Points on a hilly landscape, in no order, each with its height.
A climber steps from a point to whichever of its 2 nearest points has the largest rise for the distance, and stops where none of them is higher. Distance is the straight distance between rows; heights are no part of it.
nili (h 44.1): [-34,24,19,-8,46,21,7,2,11,-23,20,-73,-3,-10,-51,-5,-10,40,-23,5]
kovu (h 63.2): [-4,-50,33,-53,23,19,-25,15,51,48,-3,46,18,17,-3,4,-5,28,7,8]
tet (h 44.7): [-2,-20,-24,6,-15,-10,14,-22,-26,24,-11,24,-31,-1,39,26,11,-1,3,44]
nel (h 61.3): [29,-10,18,14,-58,-4,-9,3,17,27,8,59,2,41,-4,32,33,-2,-2,57]
limi (h 70.8): [-15,-11,24,-37,-9,-2,-18,6,52,-14,-33,45,0,13,-12,-40,-11,0,22,41]
zupo (h 4.9): [10,-36,-18,-43,28,-7,4,-12,5,10,14,-17,-73,-18,38,16,26,-3,4,-26]
depi (h 40.4): [-9,-53,39,0,-23,-7,-1,26,-15,26,19,84,52,-5,10,7,-26,-9,20,-30]
Gura (h 64.9): [-28,24,2,-40,-31,-22,-14,4,44,30,-25,56,5,49,29,40,4,9,2,13]
nasu (h 55.4): [42,-2,-18,33,-51,15,5,-6,-8,52,-16,13,-44,42,-1,19,29,15,-1,74]
lufu (h 62.1): [3,-6,19,24,2,8,11,30,9,-44,-5,1,38,-27,-31,-47,-33,7,18,-12]
kupu (h 14.2): [-3,37,-26,-6,48,-6,6,-9,-15,49,11,-49,14,-7,-8,58,-6,21,-40,-51]
Bib (h 51.2): [-34,19,7,-8,1,0,25,9,-33,-7,-35,-13,-15,3,-15,-12,-12,31,-18,50]
fir (h 60.3): [50,14,13,4,-29,38,-39,-6,-61,-15,-2,21,13,39,-7,-29,36,-35,-22,13]
Buka (h 48.6): [-43,58,-3,15,5,-2,-11,13,-7,-62,-11,-48,39,-8,-46,-33,-32,-15,8,-48]
vinaf (h 50.0): [-7,0,-10,-29,22,2,-25,-46,-54,-13,19,-8,-6,-8,18,0,44,-34,-23,-39]
geg (h 69.6): [-46,16,13,-63,-3,-5,-20,11,15,25,-43,46,1,28,-1,1,-10,24,-1,8]
lotep (h 25.0): [-67,30,3,-41,33,-12,-4,-9,-14,7,-23,30,14,-11,-20,-17,-14,-7,-8,-40]
nadod (h 26.0): [-73,4,11,-19,26,-33,18,-22,17,-9,-10,25,-13,-34,14,-8,-12,-16,11,-21]
fefot (h 40.6): [-3,-61,27,23,-21,-15,16,0,-5,13,37,64,39,-30,35,10,-12,-35,17,-15]
gofal (h 60.4): [29,-22,25,15,12,18,-8,5,14,-26,22,13,37,-4,-19,-33,5,-3,-1,-10]
bal (h 56.3): [12,5,-31,25,-19,-44,14,20,61,-27,9,18,14,-7,35,20,-24,-13,36,-44]
kam (h 53.0): [-32,44,-15,-4,2,-20,-10,17,0,-52,-25,-13,7,-13,-17,-30,-33,-22,27,-51]
Fogu (h 59.6): [14,29,-36,33,-53,-32,21,14,1,3,-22,8,-26,21,35,37,0,6,17,27]
dit (h 62.2): [46,-57,8,-18,9,20,-10,-5,41,1,8,1,-47,1,10,-10,21,0,11,42]
loza (h 53.9): [2,7,17,-24,-24,18,9,32,-63,21,-42,14,-14,23,-6,-14,5,39,-20,44]
Zomur (h 5.7): [11,-12,2,21,12,-14,38,42,9,14,13,0,37,-20,-7,27,-35,50,-8,-20]
zuvog (h 56.6): [-25,2,6,-5,36,6,5,-4,-48,-17,8,-23,31,-32,-27,-12,-4,-3,-15,-50]
pok (h 9.1): [13,28,-9,49,10,4,12,12,-16,14,45,-52,77,7,-11,52,-6,17,-35,-48]
rab (h 29.6): [14,8,-33,37,-16,-14,3,-26,-25,-42,33,-60,1,-18,34,28,13,-40,1,-27]
supo (h 11.2): [-13,34,-21,27,32,-4,1,1,-12,12,21,-61,49,-12,-22,35,-20,-3,-16,-67]
teve (h 61.1): [-44,-33,18,-45,39,-14,7,-9,57,46,0,33,4,-12,1,15,-13,27,-6,-3]
lukir (h 60.1): [51,-22,21,-41,5,28,-36,18,51,44,14,37,17,46,-17,11,26,24,-13,-2]
zotok (h 43.7): [-12,-46,-9,31,-20,1,32,-22,-34,38,-25,20,-24,-22,5,-10,-10,9,14,69]
tivi (h 47.9): [44,55,11,43,-54,26,-4,21,12,3,-7,-34,-3,49,-33,-1,22,19,-17,81]
renub (h 27.5): [-17,6,-21,-7,10,-35,28,-11,27,-13,-6,-13,-43,-21,32,19,-8,12,9,16]
vid (h 5.3): [-34,-43,5,3,30,-31,52,8,14,20,12,9,13,-54,24,17,-32,27,0,-36]
Zav (h 62.9): [37,20,3,16,-51,24,-27,21,-42,-8,-35,31,8,38,-17,-39,19,-28,7,29]
fak (h 6.3): [25,11,1,20,29,3,26,37,5,49,17,-23,47,-3,-28,49,-20,57,-34,-25]
riku (h 57.1): [47,-10,22,-45,-13,38,-53,7,9,8,7,33,0,55,2,-12,43,0,-15,1]
kinu (h 60.8): [33,14,-9,-9,12,7,-10,24,48,-32,2,-32,-13,8,-12,-14,-16,17,10,-12]
ges (h 20.0): [-15,44,6,-14,52,4,-6,12,8,44,-20,-20,34,-1,-55,12,-26,34,-31,-29]
vomog (h 34.1): [-4,63,-14,-36,15,12,-6,19,3,25,-15,-44,-17,37,-4,16,0,39,-29,-14]
Vel (h 53.1): [4,-38,12,-22,26,16,-4,-11,-55,-2,18,8,6,-22,2,-17,16,-9,-15,-40]
fabo (h 56.2): [57,-8,-4,35,-26,7,-22,-17,-2,-29,26,7,16,13,12,-6,30,-43,4,3]
kelad (h 68.0): [7,6,13,12,-15,2,-7,-2,45,-32,-25,20,4,9,-29,-39,-9,-4,15,57]
lofa (h 57.3): [31,13,-34,50,-48,-39,13,27,26,-29,1,19,2,3,27,22,-15,-16,40,-7]
seme (h 64.2): [25,-30,15,-8,-16,11,-21,-18,31,9,2,33,-13,21,7,-4,25,-9,4,62]
Sopit (h 54.6): [-16,25,-2,3,8,-10,9,-2,3,-12,7,-7,23,2,1,18,-4,21,-17,-1]
Mafo (h 4.7): [0,-45,-5,-14,24,-3,10,-32,2,-12,15,-26,-82,-40,7,-16,32,-33,20,2]
Rapo (h 41.1): [-20,-31,13,31,-10,-16,7,-43,-11,1,8,46,27,-28,28,-16,2,-53,9,19]
zile (h 43.3): [-2,37,-8,34,-10,6,-5,10,-6,-58,11,-63,24,-2,-12,-10,-15,-11,2,-9]
lat (h 37.6): [16,58,-15,26,-13,19,-11,22,-6,-19,32,-91,4,30,5,38,0,9,-21,-7]
pev (h 42.7): [-2,-60,-7,54,-5,5,16,-65,-17,37,9,20,-15,-35,11,-14,13,-25,18,48]
vero (h 7.4): [31,41,5,28,-1,12,11,47,-3,33,37,-45,40,28,-19,52,-5,52,-38,-16]
duzut (h 4.4): [-5,-43,-6,31,15,-7,15,-63,-8,-11,6,-37,-59,-54,-16,-35,32,-51,22,17]
riv (h 53.3): [45,19,-26,25,-17,-3,-36,-18,13,-34,28,-18,22,23,28,9,28,-47,5,-42]
gipap (h 58.6): [-24,7,5,-25,36,-11,7,-1,58,17,6,4,13,-4,-7,15,-11,38,-13,2]
barud (h 55.6): [2,-24,23,-19,-40,28,-12,23,-65,30,-35,47,-6,29,-9,-15,12,7,-1,58]
meva (h 47.2): [-12,3,-29,-37,16,-6,-14,-14,-49,2,1,10,-30,0,35,13,24,-30,-2,-68]
zuzar (h 58.5): [25,-22,9,27,9,11,2,-24,-6,-34,30,-15,21,-19,3,-8,15,-23,-2,-2]
kavo (h 48.4): [-43,27,16,7,16,-2,35,6,-7,-38,-12,-43,5,-21,-38,-13,-29,26,-13,34]
famu (h 41.2): [-1,-8,6,8,34,9,17,16,17,-34,26,-73,12,-28,-31,-8,-17,30,-6,-12]
lolov (h 37.9): [12,-29,-4,-5,-9,17,-11,19,-44,-39,-30,9,-33,-31,-12,-62,-16,-29,39,-8]
mape (h 5.1): [0,-41,-12,-19,37,-19,18,-11,34,9,28,-9,-30,-36,31,23,5,0,5,-42]
geral (h 16.9): [-4,1,7,-24,59,15,4,-7,-17,40,15,-38,12,-14,-33,20,1,30,-39,-27]
fida (h 55.3): [-8,11,-33,11,-9,-31,3,16,22,-44,-12,-2,-12,-22,25,-18,-26,-27,38,-53]
satiz (h 32.7): [-4,40,-27,31,-8,0,-3,-7,-34,-30,30,-87,5,3,23,50,1,-13,-17,-24]
gug (h 5.5): [-13,-19,-2,10,33,-13,45,25,-17,8,11,-20,31,-51,0,16,-33,36,-9,-47]
nam (h 45.6): [-9,-10,-22,-22,-9,-17,-6,-25,-32,12,-8,26,-29,7,53,19,15,-27,2,-3]
rul (h 60.6): [-9,-21,20,15,27,8,17,21,-17,-35,13,-16,50,-48,-38,-43,-27,1,9,-51]
lapa (h 72.8): [-49,-6,26,-38,2,-13,4,8,26,4,-31,48,1,3,-3,-22,-32,20,17,20]
dedek (h 58.0): [24,-10,-9,44,-84,2,5,-1,8,60,-22,56,-31,38,-19,28,24,11,22,69]
Bobed (h 41.8): [-8,-37,7,13,-1,4,-7,-56,-16,7,-6,29,-15,-22,8,-26,14,-45,4,38]
zutus (h 43.5): [30,36,4,13,-27,33,-8,10,-34,-2,-24,-40,-32,29,-19,-25,12,25,-14,65]
depep (h 63.9): [14,9,7,13,8,-1,2,-5,54,-43,11,-30,-9,-7,-16,-20,-3,7,9,33]
rek (h 59.1): [30,-6,-10,-22,23,0,-22,2,80,-8,10,-3,-18,15,7,-1,5,8,9,-22]
Nako (h 23.3): [-42,26,-1,-27,54,-7,-6,-1,-10,47,-25,20,32,-23,-45,-10,-28,-2,-19,-53]
bidil (h 38.2): [15,20,7,-34,18,26,-16,-1,-6,4,5,-35,-13,39,-3,10,26,24,-37,14]
lol (h 61.0): [17,-46,-1,-38,5,3,-25,-9,72,-1,1,20,-55,7,27,-6,10,-14,31,8]
Rel (h 39.6): [-47,-27,30,-22,11,4,5,-12,-44,-9,-15,46,10,-28,-4,-36,-14,-27,6,-6]
Tubur (h 28.4): [10,1,-37,32,-10,-24,21,-15,-2,-21,12,-33,-17,-19,43,30,0,-11,9,7]
Mone (h 54.2): [22,47,-14,58,-42,8,-10,-32,7,10,-15,-14,-5,44,-26,-9,17,-4,4,72]
Zaba (h 39.0): [-50,-26,16,-50,19,1,-7,-8,-38,-1,-19,36,-44,-28,3,-36,-1,-35,20,-18]
Favi (h 62.3): [-6,27,-15,-7,-53,-34,5,10,9,16,-19,61,-7,42,37,42,10,-4,12,23]
pime (h 57.8): [24,-19,26,-25,-3,38,-31,-6,-41,-7,-3,31,8,23,-10,-33,23,-5,-17,15]
zodu (h 41.0): [43,20,1,-7,-11,37,-15,22,-39,-10,6,-58,-32,37,0,-7,22,14,-22,24]
Gusep (h 5.2): [-22,-47,5,-1,13,-27,33,-10,35,25,26,33,7,-36,51,34,-13,0,9,-19]
fubun (h 50.4): [8,33,-23,4,4,-8,-22,-10,4,-20,9,-3,26,13,17,6,7,-18,0,-46]
vego (h 26.7): [-55,8,-5,-11,29,-42,21,-41,54,-10,7,6,-13,-25,29,16,3,-10,-4,-1]
damar (h 38.4): [-20,-29,-6,-18,-1,-12,9,6,-16,-15,-32,14,-50,-36,13,-34,-19,-23,40,-12]
pevu (h 32.9): [10,78,-13,-4,-24,11,1,45,3,1,1,-74,-12,47,4,27,-7,48,-29,-1]
mupi (h 40.0): [-13,-45,38,-18,-24,8,-19,10,-42,2,-6,77,31,-5,9,-33,-19,-38,25,-7]
sodep (h 59.8): [39,30,-15,61,-58,28,-12,0,-20,15,-35,7,-6,43,-47,-48,9,-4,20,53]

Call two points neighbours if one is among the 2 nearest of the other. Go from one point of each pair to the other, from neighbour to neighbour, staying as high as possible. Name the lowest point that can't be avoided.
Zav and kovu -> riku
seme and lapa -> rek
kovu and lufu -> fubun

Where does a climber stop that starts at each point below?
duzut -> lufu
Buka -> lapa
damar -> lufu
vomog -> Zav
fak -> lat
Rapo -> lufu
lolov -> lufu
kavo -> Zav
lotep -> lat
